Each row is a point on a tangle of strands that fork and nearly touch. The rows are in no order.
Points whose rows are less than 104 apart are linked; no others are. Some points are linked to none.
Rigip: [-23  41  25 -29   2 -40  12  14 -14  24  -7 -25   4  -6   6   0  10  24
   0 -16  -9   2  13 -13  -8 -52 -20]
Nit: [  6  54   0   3  19 -18 -10   7 -16  15   7 -64   3 -31 -20 -13 -17  16
 -16 -30  13  38  15 -14 -34 -17  14]
nesa: [-46 -18 -15  15  23  40  -1  -4  15 -37   3  20  13  -4  18  13 -16   1
   4 -25   2  10 -10   6  -8   5  -1]
ros: [-13 -11  30   5  22  -9 -17 -39  -3  -6   7 -32  50  19 -48  18 -12  17
  -6 -18  35  18  22 -15 -22 -17  10]
Lopo: [-37 -21  -8 -44  -5  32  40   5  -6  16  -1  10 -14  -5  11 -23  29  -6
   5 -10   3 -22 -23  27   5 -61   9]
lumef: [ 24   0 -11 -37 -69   8   1  36 -10  16 -32  -4   8 -19  -1 -23 -15  -1
  20   4   5  -2 -10  33 -16  11 -46]
lodo: [-17 -16 -14  -4  35  29   3   0  15 -11 -26  30   1  -2  36 -23  20  -6
   6   9 -28 -58  33 -24  21 -11 -31]
Mopi: [ 23  -2  13 -16  -5   6  -1 -16   6 -31 -14 -58  -8 -79  -8 -45  16  -2
 -14 -22 -15 -51 -25  12 -33 -38   2]
nas: [ 40  17  12  15   6 -16 -27  13 -14  -5  -6  50 -10  34  15  25 -39 -37
 -15   4  -5 -16  37  -9   5  36  19]
sibe: [-15  -1   0  33  27 -21 -18 -72 -35  41   0  14 -25  41   6  31   3 -22
  18  60  -6  -9 -43  40  36  -1 -10]
Vegap: [ 13 -26 -21   7  36 -13 -21 -12  13 -37   9  31 -25  18  20 -23   4 -50
 -22  24  29 -15  16 -33  28  19  22]
bef: [ 10 -31 -16 -11 -29  -6 -21  23  -4 -51 -21  -6   5 -62 -24 -22 -21  -8
   1 -40   4  -2 -24  11  -4  31  14]
vol: [  4  72  29 -17 -24   6  14  55   2   9 -14 -62 -11 -40   2 -20  -2  -5
  -2 -36 -12  12   2  -9  -6 -65  16]
naze: [-32  -4  10 -12  22  -4 -15 -46 -24  29  20   9  26  42 -14  27  -6  17
   7  22   5  11  -8  34  -7 -24 -14]
libe: [ 25  12   7  44  39 -22 -31 -38   3  25  13  48  -6  52  57  28 -21 -59
  14  35  20  -1 -22  27  41   6  32]
Koba: [  6  -8 -19 -55 -24   2  -3  20 -12  -2 -26 -11 -18 -20  -2 -32   4  10
  -3 -18 -11  22  -8  17 -27  -8  -8]
gak: [-39 -29   7  30  11  47  14 -16  20 -26  34  32  20  56  12  24 -12 -16
  15  15  19  10  -8  -2  -4  14 -11]
tugit: [-44 -51   3  11   4  51  22 -13  15  -9  12  -7  32  -8   8  37  16  22
  24 -21 -12  27 -11  27 -23 -22  -5]
Losa: [-23  -7  -3 -22  25 -26  34  -2  -9  66  10  26  11  31  25   8  50   9
  27  53  18  13 -16   8  46 -17  -3]
bof: [ 19   9  -8  48  -7 -33 -23 -36 -32  37   1  41 -22  41   9  48 -42 -23
  24  42 -14  -7 -39  49  15  28 -11]
Nos: [  6  36   4 -38 -15 -19  17  12 -17  18 -28  -7 -20 -47  14 -46  30  16
  10  10 -26 -47  -6   1   3 -36 -42]
vir: [ 26  -8   5  13 -28   3 -43  18  14 -57 -20 -32   6 -89   3 -43 -26  -6
  -1 -42 -12 -11 -29  -9  -6  33  17]
ludaz: [-19 -38 -29 -22  25  19  32   7  -5  21  -6  22 -21 -14  18  -3  48   5
   3   9   0 -16   4  17   9 -29  24]
kurut: [ -8 -35  19  32 -28   8   3   1  47 -59  21 -21  35 -14 -30 -10   9  35
 -20 -32   9  -8  29 -54  -2  29   2]
nok: [ -9  53  -1  25  11  10  28   7   9  15  45 -84  10 -20  -8   8  10  24
  -3 -38  12  18  17 -19 -48 -27   5]
nen: [-38 -18  11   6  10  -5 -10 -22   6 -60  28  27  19  35   9   8   8 -25
  -2 -18  10   2   1 -64  30   6  17]
nasus: [-48  38  56 -34 -13   2  10  24  -9  35  -6 -22   0  15  -9  16   5  22
  -5  -3  -6   5   1   1   2 -59  -2]
kupi: [-16  -6 -29  51  56   7  10 -26  -7  -3  23  43 -25  26  19  23 -30 -23
  -4  13  34   2 -24  23   4  10  25]
diru: [-33 -14  18  24  17  25 -31 -64 -13 -10   6 -17   8  44 -25  44 -39  -8
 -16  31   8   9 -17  -1  16  21  21]
Tor: [  4 -21  -6 -28  17  32  10 -27  18  21 -19  -8  -6 -16   4 -50  69  21
  12  42 -31 -46   0  -3   9 -39 -38]
kera: [-12  61  18 -15 -16   6  42  33   8   4  -1 -52 -32 -28  -7 -46  25   1
 -21 -17  10 -25  -7 -12 -14 -68  -6]
zige: [ 14  70  14 -30 -32 -34  37  30 -16  19 -26 -25 -31 -21  -4 -51  15  -7
  -6  -2   3 -32 -10  10  -2 -36 -47]
zefib: [ -8  11 -16 -49  11 -16  34   9 -11  42  -5  21  -2  -8  24 -43  52   0
  21  39  -2  -3  -4  -2  45 -24 -22]
vovi: [ 10   3  -2 -12 -20 -24 -32  -2 -16 -64  26  39   4  13   3 -38 -33 -25
   3 -37   7   7   2 -35  10  25   8]
pozis: [ -3  28  18 -27  15 -56  15 -10 -15  49   4  -3 -24  30   6  20  29  27
 -18  21 -15   7  18 -12   5 -41  -6]
disa: [-47 -11  12  27  18  25 -19 -24  10 -38   2 -22  30  20 -34  47 -22  -1
 -13  -7  -1  36 -12 -24   8  38  22]
pedi: [ 40   0  17  18  34 -45 -40 -32  -4  14   7  49  -6  32  41  23 -28 -41
 -16  24   3 -10  28   3  25  15  26]
Zab: [-10 -19 -16  20  60 -11   1 -15   6  59   7  26  13  31  38  31  40  -4
  42  53  20  20  -3   9  47  -3  16]
vikin: [-10  32  12 -25 -17 -75  28  26 -21  31 -43  14 -19  -3  11  32 -17  17
  -7  27  -7   3  -6  11  19  26 -11]
kipib: [ -8 -21  -6  -3  29  29 -12 -14  19 -32  -2   2   5 -22  -4 -45   7  13
  -2 -14  -8 -46  26 -25 -18 -12 -25]
soku: [-12 -43 -51   2  42  32  14   5  12 -10  18  46 -24  -5  21 -11  26 -17
   4   2  -1 -19 -11  17  22   3  30]
makig: [ 67 -14 -13   1 -48  15 -11   4  17   2 -17   6 -21  10 -22 -33 -19 -12
  -8  32   4 -32  26  -8 -11  35 -39]
fuban: [ 30 -10  -5  14 -26  10 -15  24 -10 -31  25  64 -28  37  26  20 -30 -44
 -16   3   4 -18  -7   1  12  49  33]
vopan: [  9   1 -50  22  40  -6   3   8  -8  32  -9  51 -18  13  47   7  20 -22
  44  41  -9  13 -11  21  40   9   3]
mes: [-51  12  47 -26  -1   4  11 -10  -9  45  -2 -31  23  36 -14  35   7  39
  -7  25   2  17 -13   8  -5 -28  -2]
Fotid: [-11  16   0  12  -6  14 -18  -7  20 -66  -9 -23  -4 -62 -11 -39 -25  14
 -17 -49  -7 -31  -2 -41   2  18   4]
Suron: [  1  14   4   6  17  14 -10   0   9 -35   2 -38  -1 -57  -3 -31  -7  15
 -16 -44   0 -38  20 -16 -33 -12 -11]
vut: [ 11   2 -19 -23 -18 -15  27  28 -27  44  -9  37 -25  18  24  13  12   3
  17  18  -9   7 -20  45  10   8   0]
Dife: [ 13  -7  24  13  29 -23 -10 -35  -6  34  21  -5   4  33   2  33  35  17
 -17  24 -10  -4  48 -17  14 -24   8]
tabuk: [ -3 -39  26  18  25  19 -24  -8  23   4  24  21  23  48   3  37  39  10
   5  16 -11 -13  39 -26  13   6   7]
gides: [-35 -41  -4  26  14  47  32   0  16  32  14  21  19  24  24  38  46  26
  25   4  -8  20  -8  17   2 -20 -13]
fudo: [-37 -13  -5  -2   8 -25 -22  -9  -2 -68  37  25  21  11 -13 -19 -18  -6
  15 -46   7   0 -22 -53  28  13  11]
lokim: [ 15 -41  35  28 -13   5 -13  -8  27 -26  45  25  34  44 -26  32  18   1
 -14   8   3  -2  36 -24  11  25   9]
Nosev: [ 13  19  17 -33   1  17  12 -23   7   7 -26 -45 -25 -25   8 -55  64   1
   2  12 -35 -48  -5 -12  -5 -72 -39]
girav: [-10 -65   0 -19   1  27  17  10  20  -1  22   3  10  -5  -5  -5  69  17
  -6   5  -4   1  28 -16   8 -26  10]
gobo: [ 39  12  -1   4 -29 -11 -24   9   1 -46  32  21  -4 -10 -28 -38 -46 -14
 -14 -28  10 -17  21 -24  -9  34  10]
fatil: [ 15  -6 -27   7 -10  -5 -12 -13  -6 -21   9  23  16   9 -11   4 -50 -27
  -4 -19  28  35 -14  25  -7  43  16]
Por: [ 22  20  -9  -2  -3 -62   5  24   4  36 -35  11 -25   5  26  10 -21  -5
 -20  26   1  -4  22  -3   0  39 -25]
tik: [ -4  20  14  35 -19  25  47  18  28   8  25 -76   9  -8 -20  24  32  32
 -28 -22   7  16  37 -29 -41  -4  -4]
libo: [ 36 -13 -28  -6 -40  25   6  35  -3   1   5   1  14 -22 -11  -2 -23 -10
  34  -8  27  18 -28  46 -35   7 -11]
Pubik: [-27 -15 -13  52  53  32   5 -14  11 -16  40  46 -15  43  40   9   5 -28
  18  16  21   9  -2 -14  13   5  12]
Vasa: [ 46   0 -13 -11 -27  14 -30   8  19 -36  -2   2 -17 -10 -34 -41 -20 -11
 -13  -1  -4 -37   6   2 -17  38 -12]
vez: [ 18  58  21 -23 -55 -29  33  56 -11  38 -33 -16  -7 -11  -3  21 -29  18
  -7  15 -16  16   4   1   5  29 -11]
Dosip: [-39 -17  -4  10  11 -14 -26 -17  -4 -54  -7 -20  17  -4 -31  27 -20  16
  -4 -39   7  44 -10 -27   4  25  39]
rovut: [ 46  29  12  17 -15 -21 -36 -23 -26  14 -27 -36  15   5 -44  30 -46 -17
 -18 -15 -15  40   4  -9 -14  45  24]
rabid: [-11  -8 -24  10  29  -9   8 -33 -17  -5   4  33   0  33  -4  23 -45 -22
 -14   9  32  23 -18  31   1  23  38]
dagaf: [ 26  35   2   2   6 -22 -18  21 -13  15 -22 -34  21 -29 -34   6 -36   6
 -24 -19  -7  45  -1   7 -32  27  21]
pige: [-17 -26  11  -2  -6  27  35  18  16  49  14  17  21  34  20  20  64  19
  35  38   9  19   6  10  27 -21  -8]
Gep: [ 26  41  15 -16 -29 -11   8  33 -16  39 -39 -25  25   3 -19  26 -47  10
   4   7 -10  37  -7  25 -12  30   6]
rugu: [ 36 -12 -14   2 -37  25 -19  33   1 -27  10  -1  36 -20 -31   9 -58 -14
  26 -25  25  39 -13  16 -12  41  15]
nup: [ 30  13   8 -32 -42  -6 -18  43  -9 -25  -6 -54 -13 -55 -10 -32  10  -8
 -11 -22   8  32 -20  10 -24 -16  12]
lif: [ -7  -9   2 -23  24 -12 -22   6 -19  -2  -1  18  -6  -5  -1  29 -13  22
 -18 -10 -12  -6   9  15 -13  -6  28]
kerig: [ 20  36  15 -29 -44  15  -5  46  -7 -12 -10 -56 -40 -74  -4 -41   3 -11
 -27 -45 -13  11 -16   4  -7 -45  27]
kufe: [-37   4 -11  18  19 -10  11 -51 -25  49   3  17 -14  44   2  34   6  12
  14  35  -9  21 -40  37   7  -9 -15]
Pakaz: [ 17 -29 -51  21   3  13  -3   7   8 -30  23  61 -36   6  26  -3  -9 -30
   7  -1   2  -1 -16  36  12  36  25]
pobe: [ 35 -19 -13 -19 -35   4   8  16  -3   4 -40  23   3 -26   5 -32   0  -6
  37  19 -15 -37 -24  31 -14  11 -50]
tivu: [ 18 -22 -25 -11   6   9   1  -1  -5  -2 -48  28 -14 -37  23 -32  11 -13
  12   4 -39 -47   5  15   4  -4 -27]
val: [ 53  18 -22  21 -36 -24  13  21   2  15 -26 -16 -29  -4  -1 -20  -6  -4
 -17  26  -1 -26  29 -18 -24  40 -44]
Pog: [ -8  27   1   4 -24 -14   8   7 -16  40 -22   9   9  16  -7  37 -55  14
  20  14  -1  30 -44  42 -10  34 -14]
kozu: [-19   6   3 -16  17  -4  16  10   3  26  -5 -22  10 -11   1 -21  35  32
   9  -6   5  -8  38 -20 -24 -50 -41]
dilo: [-34 -43  13   3 -13  32   4  -3  49 -46   9  -6  37   0 -18  -4  -6  20
  -2 -21   7   3  15 -21  -5   7  -4]
pinin: [ -2  -3  -1  53 -11  10  22  -1  46 -28  37 -57   9 -18 -34  16  20  44
 -17 -44   2  19  26 -43 -26  28   6]
Mova: [  2  19   6   9   8 -20 -46 -50 -22 -12 -15 -11   3  25 -31  32 -48 -17
 -38  -5 -14  24  -5   0  10  28  28]
naf: [  8 -31   7 -21  -8  12   3   4  14  -1  13 -28  10 -14  -3 -21  55  24
   5 -20  -8   3  42 -23 -12 -47 -15]

A fork is a point with three links, a tip a point with one. Leave the first point through the second and follow the links. Name the first fork or tip that comes.
gak; Pubik | lumef
vikin; Por | nen
vovi; gobo | Gep
Koba; nup | Tor

Follow the links from the first point to the second, and from the first to the third. Name the last point that the two ways share.
Tor; Suron; kupi | lumef
lodo; kera; Pubik | lumef
libe; naze; lokim | Rigip
Gep; libo; Zab | nesa
fudo; Mova; fatil | dagaf
Zab; Nit; fatil | nesa
Lopo; Dife; bof | Rigip
gobo; kurut; diru | dagaf

A fork is a point with three links. Follow the links from the first point to the second and name the forks in between, in order.
vol; pige | lumef, nesa
libe; tabuk | ludaz, Rigip
vez; Suron | Gep, dagaf, nesa, lumef
tivu; Nosev | lumef
Fotid; kerig | Suron, lumef
kurut; lodo | nesa, lumef
kufe; tabuk | Rigip
fuban; Rigip | ludaz
